Each row is a point on a tangle of strands that fork, close into loops and nearly touch. The rows are in no order.
In the rows, 128 means zero.
Two points are linked if the straight distance between their rows is under 101. Some points are linked to none.
<289>: [ 92 140  91 131 132 110 117 128 109 155 121  88 157 143 132 111  92 167
 111 137]
<400>: [179 136 153 115 177 145  77 104 116 185 123 155 124  77 117 137 173  57
 139 130]
<263>: [119 130 109 119 113 128 156 108 145 143 151 146 142 135 124 160 130 172
 150 173]
<308>: [126 134  96 103 175  94  72 124  81 184 129 116 159 119  99 123 121  78
 140  99]
<960>: [120 122  82 110 129 163 140 118  99 150 143 120 127 164 131 150 144 154
 169 193]
<623>: [ 99  84 110 127  69 103 115 111 120  94 156 120 132  94 140  77 112 173
 115  95]
<339>: [121 142 141 115 115 175 133  87 157 115 133 101 122 165 156 124 174 139
 125 158]
<209>: [116 106  79  72 143 120  95 135  76 132 157 106 124 174 139  94 146 131
 132 170]
<572>: [103 140 150 181 129 141 173 127 179 136  99 118 150 156  98 103 120 137
  91 132]
<136>: [108 148 109 150 114 142 190 149 116 162 122 117 149 160 146 105 132 151
 146 133]
<718>: [ 87 103 113 115 143  93 115 100  74 169 141 154 149 134 137 173 179 110
 122 112]
<660>: [131 162 106  94 202 144 103 153  67 186 133 131 127 156 138 125 156 103
 128 150]
<862>: [156 130 136 118 106 128 113 120 134 139 108 138 148 136 137 133 127 104
  89 144]
<158>: [109 101  88 125 159  76  89 142  96 188 144 127 161 119  99 120 129  87
 109  68]
<710>: [108 103 130  99  84 101 117 103 106  87 145 139 107 124 158 123 136 165
 117 122]
<246>: [148 160 119  94 165 175 103 123  90 159 142  90 133 162 156 119 148 134
 125 215]
<457>: [ 93 126 123 125  90 146 137  74 118  84 139 154 110 123 151 179 139 194
 190 163]
<519>: [159 131 116  97 187 117  47 124 112 165 107 152 146 147 108 147 193  86
 148 118]
<46>: [150 127 125  79 142 110 100 138 122 150 138 105 137 149 101  71 128  84
  99 147]
<142>: [136 167  91 184  98 185 138 112 131 102 146 118 118 126 111 105 158 136
 239 110]
<181>: [120  98  98 175  59 128 109 127 121  78 145  99 119  91 127  83 105 189
 163  80]
<121>: [136 150  98 140  91 181 110 128 107 124 129 114 138 146 123  93 133 169
 181 144]
<745>: [139 119 159  78 129 108 149 143 126  90 136 187 107 108 162 200 117 126
 132 153]
<543>: [144  80 128 113 136  47 124 146 156 112 137 134 126  98  96 125 113 117
  82  68]
<463>: [145 178  98 171 102 207  99 115  93 118 141 105 124 121 132 111 140 150
 227 148]
<449>: [117 160 116 153 138 133 138 155 147 140 101 111 164 166 107  69 121 198
 110 105]
<937>: [138 124  87 160  60 154 111 112 121 102 130 119 133 107 136 121 127 188
 177 131]
<836>: [128 156 105 104 118 181 123 165  90 131 131 110 143 150 138  63 113 150
 153 152]
<648>: [125 146 100  80 131 143  95 139 110 128 151 126 146 162 106  68 105 124
 120 161]
<919>: [142 112 182  81 169  79 121 136 120  85 128 187  91 102 175 211 130  77
 133 118]
<424>: [ 77  93 111 139  68 120 163 133 120  70 155 124 109  89 161 165  91 184
 165  91]
<560>: [120  97 122 159  79 109 150 151 127 136 100 115 153 153 103 125  99 118
  93 113]
<909>: [111 164  92 134 158 141 112 160 107 156 115  70 156 154 130  66  79 134
  89 137]
<818>: [ 97 105 124 101 131 102 174 101 164 117 161 113 111 132 139 130 127 122
 114 137]
<513>: [153 109 177  92 135 114 122 102 173 105 119 129 101 137 164 181 143  82
  88 151]
<26>: [ 94  93 176 159  97  91 172 151 127  75 102 152 119 120 139 130  75 127
  55  86]
<881>: [107 106 185 138 106 104 171 169 150  49 105 150 113 119 172 146  59 142
 105  84]
<917>: [146 135 144 153  92 176 176 145 139 149 112 139 151 154 122 113 144 141
 147 148]
<51>: [129 114 116 171  95 166 171 155 129 102 136  88 108 133  96  45 108 143
 168 123]
<80>: [128 103 164 135  83 108 148 146 156  40 123 141  94 130 180 131 106 169
 145  88]
<1077>: [126 103 151  99 171  87 114  97 128 135 143 172  91 104 122 184 173  69
 124 117]
<1017>: [123 108 145 103  96 128 142 137 116  51 134 173 111 116 178 181  93 164
 156 151]
<875>: [148 136 175 139 163 110 111 108 171 134 112 142 115  84 120 194  99  48
  98 117]
<143>: [151 160 153  98 195 159  76 101 133 175 141 120 125 117 110 151 167  59
 126 155]
<697>: [148 119 148 175  62 147 151 114 138  39 131 126  63  91 170 148 103 135
 197  91]
<73>: [109 139 150 179  81 161 190 121 152  89 121 138 104  92 132  91 121 183
 168 104]
<366>: [146 130 145 129  70 163 134 118 132  55 126 138  90  93 181 160 114 153
 189 151]
<682>: [127 161 101 205  81 179 162 115 142 108 129 115 112  85 125  98 133 155
 201 105]
<81>: [148  84 109 120 119  72 138 149 142 151 130 119 131 110 117 102 111 157
  81 111]
<107>: [155 137 146 143  87 191 164 135 168 116 134 133 116 131 121 140 134 149
 160 153]
<692>: [145 123 119 100 160 124  84 112  93 157 136 174 163 158  95 176 176  93
 135 159]
<522>: [138 131 117  96 147 106 145 132 120 182 144 160 146 114  99 132 140 126
 122 133]
<569>: [181 133 150 102 131 164  90 166 130 151 118 106 117 144 102  67 133  79
  93 158]
<1004>: [122 120 142 138  70 144 133 126 152  73 118 124 126 130 111  94  84 147
 125 137]
<994>: [161 123 162 144 147  82 117 125 161 135 106 134 127  75 106 156  83 101
  64 115]
<244>: [ 77 131 143 134  84 141 190 113 160 112 144 148 118 124 130  98 130 170
 126 117]
<423>: [154 130 159 136 118  92 159 140 154 130 129 144 135  79 100 123  80 121
  81 142]
<817>: [ 98 109 119 169  61 137 149 124 124  32 163 134  87  84 147 154 106 156
 205  85]
<1005>: [122 114 159 157  74 118 147 130 142  82 101 145 132 131 135 121 105 133
  93 115]
<128>: [156 209 130  95 214 155  88 195 110 178  99 106 134 175 157 121 134 125
 117 126]
<568>: [178 127 119 128 204 151  57 106 102 191 114 143 112 112 126 158 197  60
 179 107]
<299>: [138 125 114 158 122 104 141 147 114 175 105 118 167 138 100 105 101 102
  73 101]
<459>: [123 112 133 140 170  93 108 125 152 143 132 150 106  75  75 113 142  44
 160  68]
<283>: [ 77 134 118 125 104 162 165  96 132 124 147 121 113 119 140  80 154 164
 152 129]
<866>: [134 161 120 160 203 133 102 158 149 186 110  87 151 146  91 118  88  85
  84 116]
<890>: [177 165 165 144 174 171 111 146 148 180 122  83 132 178 141  97 162 124
  99 130]
<979>: [130 153 104 113 179 132 102 116 136 184 127 157 176 147 106 183 163 109
 132 168]
<780>: [139 168 155 133 177 133 141 112 165 171 111 102 138 139 129 106 170 100
  92 122]
<267>: [ 88 101 125 101 129 112 128  86  82 117 147 175 131 141 129 178 178 138
 119 154]
<670>: [148 109 169 104 114 104 133 104 141  82 110 107  95 117 170 154 120 119
  84 153]
<112>: [129 131 147 189  56 185 114 120 148  60 105 120 121 116 129 112  67 143
 150 139]
<1041>: [ 97 126 128 132  67 124 158 106 133  84 127 148 133  98 156 173  83 173
 138 128]
<403>: [166 163 122 132 127 190 116 177 116 147 107  92 134 181 137  82 108 134
 135 157]
<1006>: [118 100 103  77 113 111 111  98  89 108 156 111 103 138 146 102 164 145
 126 167]
<86>: [ 97 130  92 145 107 123 124 139 124 133 132 107 156 132 127  72 114 216
 141 111]
<216>: [113  87 100 125  87 131 146  97  81  86 159 140  94 115 141 163 158 203
 185 151]
<160>: [154 139 131 176 183 102  94 134 148 170  97  94 142 104  82 116  96  63
  91 102]
<228>: [143 111  85  82 152 128 120 152  77 164 133 120 149 172 133 127 166  99
 132 153]
<1031>: [154 100 153 144 145  57 111 146 140 125 106 148 113  69  98 140 110  79
  99  84]
<782>: [101 112 119 125 153  77 140 101 113 166 122 123 159 144 146 138 162 123
 111  96]
<959>: [137 139 149 131 108 137 169 117 175 120 122 161 125 129 151 160 136 179
 134 158]
<830>: [ 95 159  97 118 193 129 105 156 115 173 121  93 149 161 115  89 102  99
  98 118]
<690>: [113 198 108  86 206 167 119 181  91 163 139 113 125 189 148 117 147 116
 125 149]
<661>: [159 149 148  97 168 156  93  85 106 156 148 124 126 146 131 152 169 100
 106 202]
<547>: [107  99  92  91 139  95 138 137 129 151 161 150 153 119 102 176 135 146
 123 149]
<630>: [109 109 123 162 143  83 115 155 104 175 129 114 161 111  78 103 106  88
  76  69]
<726>: [115 144 162 153 166 117 159 117 171 158 106 117 150 126 102 130 127  94
  84 110]
<582>: [ 68  98 104 113 108 145 145 101  54 105 157 157 119 141 127 154 162 176
 151 160]
<838>: [162 126 168 111 112 113 161 145 177  96 120 168 115 124 141 192 100 149
  96 145]
<420>: [127 138 130 177  57 174 110 112 156  56 122 121 116 124 113 132 103 131
 199 126]
<590>: [106 132 137 110 118 108 158 127 139 160 142 164 142  90  94 117 114 105
  96 123]
<706>: [108 138 124 151 144 145 136 142 154 132 115 115 153 181  95  72 114 133
 100 108]
<646>: [134 133 143 137 185 109 118 107 168 157 116 136 113 107  94 137 169  66
 142  84]
<725>: [169 120 182 113 159  77 127 134 171  86 109 154  93 117 168 183 140  80
  97  98]
<527>: [153 134 112 106 131 174 111 103  93 120 131 121 114 153 145 137 163 166
 155 209]
<733>: [138  91  83 106 147  89 113 171 130 163 147  81 142 138  92  81  96 157
 101 113]
<94>: [111 120 138 153 120  70 170 115 139 141 111 131 140 128 158 149 132 132
  82 107]
<798>: [140 141 160 142 180 109  98 104 167 141  99 143 104  67 117 196 145  60
 149 102]
<123>: [ 84  75 145 137  99  70 170 133 133 105 137 146 114 118 147 161 109 135
  87  80]
<791>: [168 169 122 118 170 163 115 173 139 164 107  86 153 183 143 103 132 129
 119 127]

How many points has the smallest loop of links through each point below? Write 0 if it is on no loop.
<690> -> 9
<1017> -> 6
<725> -> 0
<86> -> 0

A piece is all that can be reached along the links. How many separate loops has the piece of each point below (a circle has one, a figure eight two, a Y none), and how many tips (points with one link)?
<46> -> loops 2, tips 3
<94> -> loops 0, tips 4
<670> -> loops 1, tips 5

Name the points in between on the shortest way along the links from the first point to the second, in order.
<690> / <73> -> <128> > <791> > <403> > <836> > <121> > <463> > <142> > <682>
<697> / <136> -> <366> > <1017> > <745> > <838> > <959> > <107> > <917>
<630> / <582> -> <299> > <560> > <1005> > <26> > <123> > <94> > <782> > <718> > <267>
<228> / <830> -> <660> > <690> > <128> > <791> > <890> > <780> > <726> > <572> > <706> > <449> > <86> > <289> > <909>
<646> / <527> -> <798> > <875> > <994> > <423> > <590> > <522> > <547> > <263> > <960>
<733> / <568> -> <81> > <543> > <1031> > <994> > <423> > <590> > <522> > <547> > <263> > <960> > <527> > <246> > <661> > <143> > <400>
